A landscape with many valleys, sampled at points; each row gives a point and its height.
A ball rolls from a point to the lowest of its 2 nearest points, and stops where none of them is lower. Distance is the straight distance between rows; heights are no part of it.
paf h=284: [116 112 111 105  97  94 122  98 113 111  64 116 114 104 104  91 126 136
 100  91  68  77 115 115 116  82  86  68 109 108  96  88  96 100 117  99
  98 117 117 111 133 124  96  77 104  75 107  84  88 118  67 108 113  79
  98 143  88]
Tuv h=364: [109  69  69  92  71 104  98  98  85 133  85 109 101 109 115  86  94 142
  80 114  87  68 106  79 111 102 115 104  93  97  83 124  77  82  62  90
 107  81  91 103  94 100  83  96  63 122 119  84 116  85  97 133 105  64
 121 105  94]
nipov h=720: [100  85 140  81 122 103 143 128  81  48 115  80  96  80  93 108 101  78
 111  82 122 107  68  84  51 122 125 109  98  89 132 103 129  79 133  72
 114  47  90 116 120  84 137 112 109 145  67 121 108 124 104 101  72 119
  88 109 124]
Karem h=382: [111 128  94 110 104  64  71  82 130  99 114 107  75  98  87 131  65  70
 114 112 119 121 115 116  79  83  82  91  90 121  93 101 111  85  83 104
 106 112 141  79  93 112 109 123 125  60  97  89  95 100 111  76 104  91
 108  50  92]
seme h=629: [ 95  81  89 145 100 116  81 148  76 119  64 119 126 126 107  55 128 138
 109  96  71  81  94 100 125 131 103 128 101  98 114  80  99  97 101  76
  83  76 112  99 132 115  83  93  89 109 104 126 107 117  77 124  86 136
 102 106 119]
Nire h=275: [ 92  81  80 136 118  68  46 131 103 107  93 111 135 110 135  77 113 132
  57  88 111  81 113 109 110 116 103 111  88  97  84 128 100  78  45  88
 105  76 109  62 102 115  76 117  79 102 112  77  85 121 111 103  98  95
  87  87 108]
ruvog h=604: [ 82  63 123 101 113 115 145 126  73  59  96  85 105  77  87  95 116  89
 121  92  99 104  74  82  65 144 114 136 114 100 149 108  95  97 139  91
 110  70  71 117 111  87 136  92  94 129  75 113 108 129 115 115  75 141
  94  89 111]
pota h=172: [ 88  95  70  79  81  94  82  75 104 132  99 117  84 111 120  92 103  98
  88 114 110  85 114 102 115  83 102  77  90 116  82 108 101  94  71 102
  96  97 114  80 100  94  68  96  99 106 110  87  99  87 104 103  98  74
 117  98  92]
gole h=536: [123 169 108 115 107  75  80 108 103  95 114 102  97  94  87 129  82  88
 125  89 111 156 112 111  89  83  83  91  80  97  82  86 121 110 111 102
  88  89 131 100 100 116 107 108 125  75  81 124 108 128  79  62 123 107
  83  76 113]
Let h=308: [110 110  90 105 103  74  70  64 148 127 110 112  67  97 103 115  84  83
 120 122 113  97 133 124 108  76  98  87  99 127  66 113 103  88  84 128
 108 111 125  80  90 119 103 114 118  58  94  83  77 103 104  56  97  82
 122  88  69]
Tenu h=231: [ 96  72  77 112 101  94  68 125  96 128  66 115 134 114 136  76 118 154
  69  98  91  90 110  95 115 114 114 116  95  96  79 114  83  94  57  91
 107  90 104  90 110 119  77 100  72  88 112  74  93 109  93 118  89  93
 101 115 103]
Vidip h=262: [ 97  69  81 128 119  80  50 138  97 121  73 115 138 120 140  64 123 147
  62  87  99  88 116 104 120 120 114 123  92  97  76 116  87  89  49  88
 101  76 104  74 101 128  68 113  80  95 107  86  93 119  98 114  81 108
  93 100 114]
Pase h=285: [ 83  73  71 116  87 129  87 130  86 158  54 111 117 112 112  69 117 163
  96 101  64  91 100  83 120 125 124 131  95  83  93  94  64 101  97  79
 106  75  99 102 120 118  88  91  51 100 114  99 119 100  80 129  83 117
 116 124  93]
niki h=497: [ 93 114 114  49 121 110 137  82  88  74 116  60  97  68 100 131  75  62
 101  86 135 139  75  83  64 100 100  99 104  84 112  89 117 127 121  97
 114 119  97 104  85  67 126 110 116 109  89  98 113  91 121  94  93 115
  86  88 115]
mitil h=587: [103 123 106  82  91  87 119  74  98  80 131  79  66  98  85 138  57  50
 106 101 137 144 114  96  74  79  74 100 114  85  98  96 137 114 121 116
 104 141 126  95  84  82 134 124 122  81 108 108  96  82 129  82  88  89
 116  79  91]
ripif h=574: [138 152  94 115 112  52  92  71 127 145 103 109  87  88 109  90 102 108
 111 102  99  90 140 133 121  76 105  89 115 123  62  80 101  95 100 100
 102  96 115  79 119 139  75  84 123  73  80  80  86 131  77  84 118  90
  78 109  82]
bek h=601: [102 102 120 125  77 110 101 130 104  87  75 122 137 116 102  67 114 115
 112  97  60  93 110 132 117  99  70 104  93 111 107  80 123  91 126 108
  71  95  91 128 118 136  78  76 119  94  78 126 108 133  54 108  78 132
  83 140 119]
velov h=737: [ 95  71 137  78  99  88 143 130  71  49  96  82 101  75  95 106  95  80
 119 102 115 120  80  88  67 115 105 113  90 109 136 106 141  76 130  86
 101  53  98 121 120  93 147 108 108 132  62 127 116 136  93 103  69 123
  90 118 123]
Tima h=674: [125  79  90  67 111  88 115  72 135 103 130  70  83 126 100 121  88  89
  84 118  90  73  98 107 103  85  93  86  96 113 106 115  82 101  93 144
  87 108 112  67  74  68  89 132  92 127 114  98  89  54 104 105 107  66
 152  93  71]
Tidu h=379: [ 98  78  72  94  79 104  96 100  88 123 104 107 101 112 102  88  84 126
  74 108  92  59  96  82 104 108 118 100  94 100  93 126  83  84  65  84
 100  83  92 103  85  90  71  98  69 128 121  84 110  77 106 131 116  75
 109  98  95]
Veved h=704: [ 92  87 138  95 126 110 144 122  79  57 118  83 101  78  97 108 103  83
 109  81 116 110  60  79  55 130 126 111 112  89 130  96 115  91 134  80
 124  64  73 107 111  79 133 113 103 139  80 110 102 109 110  98  82 123
  86 100 121]
gon h=288: [ 80  82  86 120 115 120  74 119  98  91 114  96 108 113  96  74  83 121
  55  88  85  54  77  97 102 127 138 115  93  76 102 150  65  72  63  75
  93  88  83 100  70  98  81 116  69 122 129  83 107  84 128 115 120 107
  85  80 101]
bige h=637: [ 95  80  83 144 101 110  84 153  71 107  70 111 115 126 106  53 119 129
 110  96  81  89  91 101 118 143 108 138 104  92 113  86  96  98  94  71
  85  73 110  96 124 106  83 101  91 117 110 129 111 120  93 125  91 140
  94  88 133]
mobup h=291: [ 86  75 100 101  65 139 120 116 102 132  48 102 130 100  77 100 141 134
 121 121  59  87  99  89 118 112  72 105  84  97 117  74  90 116 122 107
  98 108  94 132 120 113 118  71  82  91  98 112 110  97  73 128  88 105
 119 146  86]
besi h=486: [ 93  78 160  93  98  90 124 105  85  95 102  80 111  73  99 117 101  80
 135  96 102 135 103  78 117  87  65  85  97 110 122  77 151 109 143 101
  82 143 100 133 113  98 126  74  94  85  83 121  97 122  75 112  92  92
  86 146  86]
zifa h=268: [ 80 123  78  98  96  81  70  94 110 107 105 101  96 105 104 112  82  78
  86 101 116 102  96 116  91 100  91  81  81 115 106 103 104  96  70  90
 100 101 124  68  99  87  74 109 106  91 108  81 105  91 119  98 112 101
  88  66 108]
voka h=561: [102  84 149 122  83  92 113 120  82  64  96 101 130  87 106  96 108  93
 121  96  94 129  99 101 109  97  65 103  93 109 121  90 145  95 130 109
  86 102  92 130 108 112 124  94 110  91  77 130 106 133  61  89  86 110
  90 132 120]
nogo h=547: [131 173 117 122 110  75  81  96 114 110 112 111  97  93  87 120  84 105
 124  90 102 129 117 124 103  83  85  87  87 113  73  82 123 107 116  94
  85  93 134  91 106 119  88  94 125  67  80 114 104 127  74  71 126 103
  80  90  98]
kazit h=473: [124 145  98  88 114  59  96 104 113  76 118  81  87  92  77 138  63  58
 105  98 136 154 104  98  51  85  82  90  90  79 105  88 120 105  93 110
 117 100 119  95  94 109 134 126 126  78  89 106 100 103 112  78 102  95
  89  47 115]
ditos h=407: [ 92 124 104  74 107  96 122  95  90  83 112  72  99  85 101 124  80  63
 100  87 130 140  79  91  72 105  87  91  99  90 109  82 117 128 106 100
 115 116 101  96  93  71 108 109 113 101 102  98 113  88 120  95 100 113
  82  84 123]
Fude h=671: [ 78  92 131  91 134 129 130 114  81  62 125  89 100  80  92 111  99  82
 104  84 112 118  55  74  60 118 143 107 117  83 120  88  96 101 127  80
 129  81  49 106  99  71 125 112  99 132  84 102  93  85 126  96  90 123
  76  96 116]
Ligum h=257: [107 111 102 101  92  96 109  91  98 117  67 125 103 106 111  92 122 136
  95 101  85  84 117 103 118  82  99  69 111 109  86  88  97 101 103  94
 102 114 121 103 132 111  91  80 101  78 110  80  90 103  78 105 112  69
 102 136  86]
Vom h=583: [121 128 134 135  87  90 106 112 110  75 100 111 132 104  93  95 103 116
 108  86  76 104 111 131 111  85  66  85  89 107  93  98 131  93 134 106
  82  99 109 112 111 124  92  83 112  77  89 119 105 136  60  79 109 107
  83 136 109]
suge h=323: [119 111 119  95  92  92 149 101 122 111  66 103 104 104  87  90 123 124
 113  92  58  79 128 122 123  75  70  58 106 108 103  88 104  92 134 105
 105 131 107 125 130 131 102  70 110  76 101  90  90 123  67 121 109  81
  96 153  82]
kag h=589: [113 136 113 100 102  97  96  78 111 111  91 110  78 105  92 117 105  94
 127  93 106 120 125 112 112  75  81  73 107 115  89  80 111 117 122  99
  94 129 138  93 115 100  84  82 122  69 101  98  93 104  91  92 104  92
 108 112  90]
Duvi h=652: [ 96  79  81 146 104 112  97 152  73 101  78 102 102 122  92  43 112 117
 109  93  81  93  89  96 103 156 125 147 112  80 124  90  75 102  95  67
  97  78  91  96 117 103  87 102  83 121 120 122 118 114 112 128  89 147
  80  73 130]
dipup h=716: [102  93 107  68  76 117 125  73 100 100 101  87  72 112  97 122  93  77
 122 104 112 117 113  81 111  85  68  92 111 101  93  81 127 134 126 113
  88 129 130 116  92  69  98  88 115 107 125 124 104  77 107 106  95  97
 129 115  98]
kobuz h=619: [ 91  83  99 136  91 120  93 141  86 128  60 118 136 119  99  65 136 133
 114 100  59  80  94 105 125 121  89 116  95 102 123  70 100  95 115  92
  81  88 100 113 134 128  89  80  91 103  89 122 105 110  61 125  79 127
 108 129 107]
dure h=322: [101  85  59  91  98 106  84  85  90 130 128 102  96 106 116  91  97 106
  68  95 102  44  93  95 110 101 120  95  97  92  90 139  76  85  58  90
  95  83  96  84  79 101  59 108  75 146 114  87 112  85 106 123 111  76
 119  85 101]
sanoz h=732: [ 71  63 108 112 112 145 117 110  73  48 100 106 101  93  73  77 112 101
  97  94  94 108  70  83  71 130 142 136 129  72 133  98  60 115 123  91
 116  85  41 126  94  89 136  99  79 123  99 111  95  86 133 104  83 136
  80  76  99]
Loz h=670: [ 97  71 129 111 135 137 126 116  84  40 101 100  93  83  83  87 115 101
 108  87 108 104  66  87  51 131 143 132 124  81 131  96  74  96 126  72
 124  69  53 114 109  87 135 104  93 136  73 117  90 110 132 110  69 129
  78  73 121]
rol h=592: [109 108 123 137  84 106  91 125  98  67  82 121 138 113 108  86 115 117
 109  90  77 100 102 129 113  98  72 103  94 105 104  96 126  93 120 105
  79  89 110 114 116 118  94  92 118  86  93 126 107 131  62  81  92 122
  85 125 127]
Lavis h=343: [ 76  89  78 119 106  96  74 120  97 105 112  97 114 112 108  85  87 117
  58  90  99  63  84 103  99 125 120 103  87  90  98 139  90  79  59  74
 104  89 100  83  88  92  72 114  73 115 122  73  97  91 127 116 118  99
  85  85 105]
kapez h=803: [ 75 101 113  82 116 138 123 100  78  68 125  97 101  84  83 108  88  78
  97  97 104 114  57  74  82 107 129 110 110  84 113  92  88 113 104  91
 111  98  39 119  73  62 111  99  94 125  97 107 101  64 131 102 118 119
  70  88 112]
tem h=517: [ 73  59 125 108  97 101 146 116  74  81 103  81 121  76  95 112 106  83
 121  97  98 111  68  66  83 134  85 115 108 100 139  99 122 112 135 101
 109  95  84 123 108  80 131  93  87 109  96 107 104 111 100 105  99 127
 100 118 105]
noga h=657: [121  76  82  60 105  76 107  74 139 116 115  74  74 125 116 121  95  94
  90 119  93  84 116 107 118  73  84  73  92 116  90 114  87 102  91 156
  89 101 113  72  84  78 102 126  87 119 109 100  87  67 102  98 104  58
 149  95  65]
parut h=564: [ 93 110 124  39 133 126 133  86  95  63 119  56 101  64  93 134  79  71
  99  90 138 138  67  82  57  95 125  99  99  82 112  89 110 117 123  88
 121 108  84 101  79  65 133 111 119 115  79  96 107  85 124  92  90 116
  83  92 112]
Vob h=636: [102 107 106  74  82  99 122  71 101  78 119  77  73  99  92 129  69  60
 108 103 132 134 112  92  87  84  68 103 113  92  95  94 133 128 123 113
  97 137 126 106  83  72 116 109 122  92 118 111 102  81 124  93  91  97
 120  94  99]
dida h=524: [119 159 103 101 111  71  84 113 100  86 115  91  97  92  87 132  78  73
 124  86 122 168 110 103  74  83  84  91  79  82  88  85 122 114 106 107
  98  81 124 101 101 112 121 115 122  81  82 127 106 125  86  59 115 109
  83  70 123]
lir h=232: [ 93  93  41  94  92  93  64  77  96 142 121 113  91 100 130  97 117  90
  69 104 118  58 111 100 112  93 101  86  91  96  76 132  86  92  52 108
 102  88 108  71  97 113  66 108  90 127 111  85 100 106 108  94  99  74
 121  92 101]
Nom h=261: [ 94  77  81 106  86 102  83 113  92 124  60 114 124 112 122  86 109 155
  80 107  90  84 104  90 108 111 111 106  96  98  82 105  85  97  70  89
 108  94 111 101 114 106  85  96  73  90 118  76  94  99  91 118 103  86
 109 120  99]
bak h=533: [114 133 103  91 101  76 108  86 101  80 121  80  77  93  80 139  62  54
 112  96 137 153 113  97  63  81  74  95 106  89 103  90 125 110 110 111
 112 131 129  91  92  97 133 122 125  72  99 102  98  98 120  83  95  89
 104  64 101]
nir h=610: [100  93 112 127  87 113  96 138  97 112  64 122 139 120 102  64 129 125
 112  97  56  81 100 120 122 110  79 108  94 107 117  71 111  92 120 102
  72  91  93 121 128 133  84  74 108 100  83 126 103 120  54 119  78 129
  96 137 112]
Dedok h=282: [107 104  70 105 105  79  57  62 142 134 108 118  76  93 115 107  94  74
 107 118 117  87 129 120 108  79  97  88  96 123  71 116  94  88  68 123
 106 106 125  72  94 121  94 113 116  68  97  80  84 112 103  58  94  84
 116  83  78]
Rud h=220: [ 93 103  87  91  80  97  92  85  93 123  81 125  86 110 112  93 109 119
  94 110 101  95 112  97 115  81 103  71 101 114  83  90 103 102  86  93
 101 108 121  92 118  94  78  85 100  92 113  85  94  89  94 105 108  70
 108 121  89]
kifi h=250: [ 92  85  94  96  74 134 117 114 100 136  42 110 127 103  95  93 137 149
 110 112  55  79  96  98 119 109  84  99  88  96 105  82  77 108 113 100
  96 102 102 127 127 117 114  77  81  88 104 100 107  99  69 126  96  97
 118 141  89]
daf h=307: [ 89  67  73 106  80 123  88 124  92 139  59 106 120 117 107  80 103 158
  91 106  74  88 100  83 109 125 119 128  94  89  89 105  67 103  83  85
 107  79 103 107 107 106  88  94  56 100 123  86 113  94  91 128  94 107
 115 115  99]
vem h=752: [111 105  67  82 114 121  73  64 110  90 147  92  91 106 109 104  90  87
  56 109 115  48  81 118 104  99 134 112 103  98 101 133  59 104  74 101
  81  90 108  67  59  85  71 132 108 132 104  88  97  80 107  95 124  96
 129  57 108]
bosu h=642: [ 94  72 113 111 127 126 133 122  81  53  91  94  95  81  86  79 121 100
 115  85  97 100  71  92  60 145 129 141 120  85 137 100  78 105 124  82
 113  66  64 116 114  91 129  96  92 138  74 123 105 127 122 116  70 140
  77  68 121]
rina h=681: [108  89 110  59  83 112 141  63  96  79 118  68  74 101  99 127  75  65
 115 104 122 122 105  78  97  90  70 111 118  94  98  90 133 135 130 116
  86 135 118 118  76  63 115  98 117 115 121 122 103  78 115 102  90 101
 125 104  98]
bodur h=212: [ 94  89  91 103  89 125 100 119  96 144  43 115 133 110 116  82 135 155
  99 100  55  79  97 104 121 111 101 106  94  93  98  83  72 105 104  95
  95  94 103 115 135 126  99  86  79  84 102  94 101 105  66 125  91 104
 113 138  94]
gesef h=459: [ 79  60 139 106  91  90 133 112  76  87  96  82 121  74 101 115 108  83
 126 100 100 124  82  66 103 113  68  99  99 107 136  87 139 111 135 104
  96 114  97 126 111  88 130  86  88  97  93 115 101 117  84 107  95 109
  98 133 102]
Zes h=645: [121  88  89  65  96  75  95  76 139 117 103  88  63 120 118 118  98 102
 101 120  95 100 136 108 129  61  87  72  96 121  73 111  94 102  99 164
  88  99 108  84  88  90 115 116  96 102 108  97  81  73  97  82 105  56
 139  99  58]
viku h=267: [110 119  81 131 115  60  47 103 111 126  97 134 118  89 128  90 114 112
  77  96 113  83 130 110 114  86 101  89  97 115  78 104  99  80  55  98
  98  90 104  64 115 125  74  93  97  88  94  74  88 127  91  84 110  76
  74 102  88]
fofu h=622: [115 120 110  87  93  83  91  72 139 112 106 102  51 115  89 125  82 100
 123 117 109 117 142 118 111  64  91  85 112 120  59 105 113 106 122 135
 100 117 124  93  90 100 114 105 115  60 102  97  73  84 109  65 100  84
 133 107  53]
nasuv h=224: [ 80  75  91 125 115 129  71 127 100  80 100 100 104 120  83  61  87 117
  60  90  74  69  74  96 102 133 145 127  93  68 112 138  46  72  72  75
  90  88  67 111  68 100  96 117  71 115 133  96 109  77 132 110 105 124
  82  77 104]
Bope h=504: [125 152  95  87 114  58  86 116 111  78 117  84  93  95  80 135  66  66
 109  94 133 163 109  99  53  85  89  91  80  72  92  87 119 108  92 111
 108  79 117 102  97 115 132 122 128  82  82 120 101 118  98  62 109 103
  84  52 121]
Tero h=402: [ 92  76 134 119  87 106 119 111  92  94  83  96 127  89  92 111 119 101
 125 104  91 106  92  75 110 106  59  86  98 102 123  81 128 116 124 106
  98 129 105 130 115  97 115  77  92  87 101 113  97 109  78 110 102  97
 102 142  98]
podo h=230: [ 75 105  70  96  90  88  73  91  98 120 106 108  96 108 111  98  90  96
  80 104 112  82  97 106 100 100 103  82  86 111  97 111 104  94  63  85
  99  98 118  74 100  85  64 100  93 104 114  78  99  90 116 108 112  87
  95  87 100]
Sekit h=251: [102 116  79 103 103  72  56  68 126 133  99 122  85  93 117 103 101  84
 107 110 117  98 130 118 110  80  99  84  94 127  81 102  97  91  69 105
 100 105 124  68 104 116  77  99 114  73  91  78  88 110  98  77  97  84
  98  84  82]
mifel h=525: [ 97  77 166  90  99  76 125 115  70  81 105  84 116  68 103 113  94  78
 132  95 105 150  97  85 109  88  81  95  89 118 127  84 156  99 145 100
  77 117  96 127 112 102 140  89  94  91  79 126 102 129  68  99  90 100
  87 142  98]
numo h=247: [ 91  86  77 103  93 119  87 121  87 157  45 115 128 107 133  74 131 165
  84  97  62  84 102  94 126 115 114 120  99  87  80  90  65 100  89  88
 102  86  97 107 128 131  92  93  68  88 104  87 106 106  69 129  86 100
 110 129  95]
vis h=703: [ 84  75 103 126 111 134 112 124  82  61  96  99 105 106  81  65 105 102
 101  89  90 102  71  92  76 143 138 141 124  74 127  99  64 104 105  89
 119  92  51 116  95  87 117 107  86 117 110 106 101  88 134 106  89 137
  76  72 115]
mifi h=340: [116 113  84  86  97  75  79  60 148 142 101 104  63 102 114  99 107  92
 113 118 102  98 146 125 129  72 107  87 107 120  53 107  91  92  91 140
 105 112 106  87  97 124 103 102 121  60  90  79  79 103  98  55 100  81
 115 108  65]
tal h=546: [ 99  76 164 104  84  84 120 113  75  69  99  95 124  76 106  99  97  88
 124 102  96 144 103  95 108  90  77 105  94 117 119  87 152  97 142 108
  79 108  89 136 108 113 133  93 108  89  72 128 106 139  58  95  84 106
  85 142 107]
metiv h=676: [ 89  77  88 133 101 123 108 137  83  83  86  97 107 118  85  60 107 107
 104  88  85  99  81  95  85 154 126 147 119  79 126  95  69 107 102  86
 109  90  73 110 105  94 101 106  86 114 120 107 110  99 121 115  89 146
  81  73 124]
seto h=301: [ 84  88  99 130 112 120  91 134  91  72 102  96 111 120  87  67  92 106
  75  92  87  86  69 105  88 140 138 126 101  78 114 119  67  76  78  79
 108  96  61 103  85  87 100 118  84 110 126  92  96  75 138 107 105 124
  74  76 119]
Rozim h=699: [ 83  83 128 112 131 133 122 115  82  49 117 101  98  88  86  95 105  93
 101  89 106 111  60  81  58 122 146 119 123  76 120  93  82  95 118  77
 133  79  43 108 102  79 128 112  93 127  83 107  87  83 136  97  82 121
  73  85 120]
Gil h=372: [ 83  84  62 113 106 100  70 105  91 118 116  99 109 102 115  85  92 121
  55  89 104  48  94  96 104 116 118 101  90  83  87 152  84  83  47  81
 106  86 101  86  83 102  66 109  68 128 120  75 105 100 120 118 114  88
  97  90 101]
medod h=606: [115 128 112  86  95  98  97  70 127 116  94 103  58 114  90 119 101  97
 127 103 105 120 142 120 115  67  86  83 114 117  71  93 108 115 129 118
 100 128 135  95 102 102 100  93 127  58 102  96  81  95 101  78  95  93
 127 114  71]
togad h=736: [ 96 118  79  77 111 132  86  80  99  83 132  91  95 107  89 104  89  78
  75 106 107  61  67 116 102  99 120 106  92  98 113 125  67  92  77  88
  81 100  93  90  61  71  76 112 110 128 108  98 108  65 122 106 133 103
 108  60 118]
Kare h=714: [103 115  86  71  93 114 109  71 114  71 132  86  88 111  83 109  77  65
  77 118 113  81  81 116  94  93  97 103  94 105 111 115  97  99  86 110
  87 114 101  88  57  64  91 115 123 115 108 104 108  59 123 100 116 100
 120  68 109]
lur h=633: [113 106  97  75  90  83  89  69 142 116 102 100  53 115 103 117  89 103
 112 121 101 109 142 117 124  61  94  79 104 122  62 109 106 103 110 150
  95 104 113  90  88  98 114 104 109  75 105  96  77  79 103  68 102  73
 133 104  53]
teb h=593: [103 116  72  90  90  79  80  67 116 146  97 125  76 100 127  85 129  92
  93 110  99  92 141 112 135  73 110  78 103 113  65  99  88  87  76 119
 100 112  98  83 110 126  81  92 115  82  97  76  90 108  91  76  98  69
 100 115  78]
suraf h=249: [102  97  79 128 111  68  50 114 102 118  88 125 129  96 133  83 116 130
  63  95 111  82 123 104 112  95 101  98  94 105  78 116  96  84  51  98
 104  91 104  69 114 120  77  97  85  90 105  69  85 120  96  96 104  78
  85 107  92]
fasi h=560: [138 164 113 118 113  66  97  78 124 127 107 108  89  92  90 107  92 112
 123  94  95 102 129 135 113  76  91  83 104 120  71  80 113 105 120  93
  93  99 131  85 114 127  77  83 123  68  77  98  94 129  74  85 121  97
  85 104  85]
zuzo h=281: [115  84  46  91  97  99  82  81  86 143 134 101  93 105 131  96 113 104
  66  96 104  48 100  95 118  96 112  93 100  88  80 136  71  88  58 109
 102  82  91  77  85 115  62 113  77 153 114  91 113  91 101 114 100  69
 135  87 103]
zosu h=289: [103  81  55 100  76  93  80  93  80 138  95 119 100 100 138  88 125 130
  66 108 103  65 115  86 128  91 104  95  92  91  67 132  83  75  47 103
 112  96  87  95 100 125  83  98  76 120 112  80 111  99 101 114  96  56
 118 109  96]
rute h=584: [122 136  79 100 102  60  99  65 126 155  99 107  73  97 118  82 121  97
 102 103  92  91 150 123 135  74 111  87 119 116  63  86  88  90  97 114
 110 112 104  82 119 143  81  90 122  70  89  69  86 120  85  80 110  81
  87 120  77]
tado h=738: [ 92 124  90  70  98 116 112  81 104  71 123  79  94  98  85 114  80  64
  84 110 122 106  74 110  81  99  96 100  94  97 109 106 102 106  85 101
 106 120  88  96  66  66  98 110 124 109 101  97 116  64 131  97 113 109
  93  68 120]
Neza h=735: [101 111 103  77  82 111 105  75 104 109  93 106  68 115  94 115 100  90
 120 103 111 118 120  97 114  78  76  76 106 109  86  81 115 125 117 105
  94 130 137 102 104  85  89  83 118  87 119 110  99  85 103  98  97  91
 124 117  95]
pof h=573: [131 152 116 107 111  79  97  74 123 126  99 105  77 101  90 113 100 101
 130  96 101 113 135 127 112  75  90  83 110 123  77  82 106 110 123 100
  95 117 135  85 114 118  83  85 128  60  84  96  89 118  85  85 108  97
 101 102  82]
fovel h=755: [ 86 114  91  82 100 129 101  96  91  85 125  95  98 108  80  99  81  78
  86 103 101  82  68  98  99 104 116 104  93  97 114 107  84  98  79  90
  87 107  70 106  65  65  79  97 101 129 111  99 112  56 126 114 130 105
  89  75 115]
Susuv h=777: [ 81 107 100  89 105 133 111 105  83  76 126  97 103 100  79  98  84  80
  93 100 102  96  63  85  93 108 123 107 103  89 114  99  84 106  89  93
 100 104  50 117  69  64  95  95  95 128 108 104 110  58 129 110 129 111
  75  84 113]
nodu h=376: [116  97 145 104  86  98 138 112 118 100  73  95 116  97  80  99 116 111
 119  97  69  96 123 106 119  84  58  69 101 109 111  77 120 102 139 111
  97 141  94 137 118 127 106  61 105  78  96 107  92 120  66 123  96  88
  91 162  84]
dagiv h=418: [115 140  97 104 105  63  78  93 120  89 108  98  85  99  82 135  61  68
 111 104 126 142 110 110  71  87  78  91  87 109 100  91 111  96  89 104
 108 109 135  84  95 107 114 120 126  68  97  97 102 102 110  81 108  97
  97  45 108]
pove h=309: [ 93 127  97  92  92  88 100  92  99  90 103  90  91  99  95 122  79  70
 105  94 124 136  97  99  85  95  76  87  96 105 107  82 114 125 102 100
 107 122 124  89  97  79  93 104 115  86 111  98 109  90 116  96 104 105
  93  81 116]
Fimu h=430: [113 100 157 105  96  97 125 105 102  97  97  89 112  86  86 108 109  91
 131  92  90 114 117  95 122  81  57  73 101 107 113  76 139 108 142 105
  88 148  97 131 114 113 109  66 103  79  86 116  94 124  71 115  98  85
  87 154  87]
sas h=562: [ 75  67 120 108 106 111 148 120  73  69 105  84 115  79  91 102 108  87
 114  90  99 105  66  70  71 139 106 125 117  93 140 105 105 110 135  97
 117  85  71 120 105  80 133 100  90 120  95 105 104 111 111 103  93 133
  96 103 106]
dovam h=630: [ 82 105 128  63 139 133 124 102  92  66 125  75 100  74  95 125  93  73
 101  89 123 132  56  77  61 104 140 101 102  84 113  84  98 111 123  79
 129  89  57 101  85  65 120 109 107 126  76  99  99  79 126  93  92 121
  73  96 122]
podip h=219: [115 133  96 105 105  72  73  70 126 131  94 121  78  97 106 103  99  98
 117 106 108 108 135 120 112  78 104  84 103 128  77  87  99 101  90 104
 102 110 130  77 108 116  79  92 122  63  88  81  88 110  90  79 102  89
  96  93  81]
gavum h=339: [114 120 100 115 107  66  72  73 141 117 119 113  63  98  90 125  71  82
 127 118 117 108 128 122  95  79  94  91 101 127  73 106 113  84  87 113
 110 116 135  80  90 116 107 120 124  51  91  85  82  99 106  62  98  85
 119  70  72]
takib h=263: [ 94  92  51 100  86  88  67  87  88 141 106 123  99  98 135  91 126 109
  68 104 113  68 118  93 123  89 101  85  92  97  71 127  91  79  45 102
 108  97  96  81 107 121  74  97  87 117 109  78 100 106 104 100  98  60
 114 105  94]
kip h=763: [ 67  65 113  96 106 146 126 103  67  51 117 110 106  83  66  95 101  98
  93  99  93 108  66  68  78 116 135 128 124  76 133 101  72 127 135 100
 101  85  34 132  85  78 139  90  70 133 104 115 102  79 123 102 105 122
  88  88  81]
Mosom h=695: [119  96  96  73 100 103 115  68 128  82 139  79  86 123  88 113  82  74
  82 120 102  75  86 110  99  91  94 100  97 112 114 113  93  99  96 127
  81 114 105  76  58  65  85 125 113 123 115 104  97  49 110 102 111  87
 143  80  88]
Gumaf h=744: [104 121  75  83 122 134  73  72 103  68 142  93  88 104  99 109  91  83
  66 113 114  59  68 124 102  95 131 113 100  94 109 132  59  96  77  91
  83  95 101  75  58  75  84 127 116 125 105  94 101  70 119  93 138 100
 122  51 120]
nos h=575: [113 119 143 132  90  89 106 116  92  70 106 104 128  94  95 102 104  97
 118  84  90 123 104 115 111  86  64  86  88 102 105  95 142  96 134 108
  85 104 103 117 110 116 109  91 109  81  83 128 106 134  61  77 103 103
  82 133 114]
mulob h=794: [ 75  86 111  88 108 141 129  99  69  67 125 105 103  83  72 104  88  89
  97  98  99 106  63  62  85 110 126 118 119  83 122  91  84 126 120  96
  99  95  35 130  76  67 121  90  80 134 105 113 106  69 121 110 123 116
  80  91  92]
Vefel h=348: [ 95  73 126 107  75 121 125 113 108 109  61  98 129  97  81 105 131 118
 122 114  68  93 100  85 117 107  60  88  94 103 119  73 110 114 125 113
  97 128  97 138 119 113 119  69  95  84  96 110  99 105  69 123  90  98
 106 156  88]
zurur h=199: [ 84 121  82  84  88  91  88  82 111  93 109  94  89 109  94 115  76  70
  87 108 119 105  92 115  86  96  87  88  87 110 106 102 105 104  82  98
 100 113 121  79  87  79  85 108 116  92 110  89 110  79 123  98 108 101
  99  71 111]
vaga h=329: [114  68  59  99  73  99  94  96  82 139  91 108 102 101 132  87 108 142
  73 108  91  63 108  80 123  99 111 109  94  92  76 136  70  74  53  97
 112  82  78 102  89 120  88 101  62 130 116  87 122  91  99 135  97  60
 125  99  96]

For each start below, name the point where the ball stops.
velov | zurur
rol | pota
Loz | bodur
gesef | bodur
gavum | podip
nipov | zurur
Tuv | lir
mulob | pota
bige | pota
mifel | pota
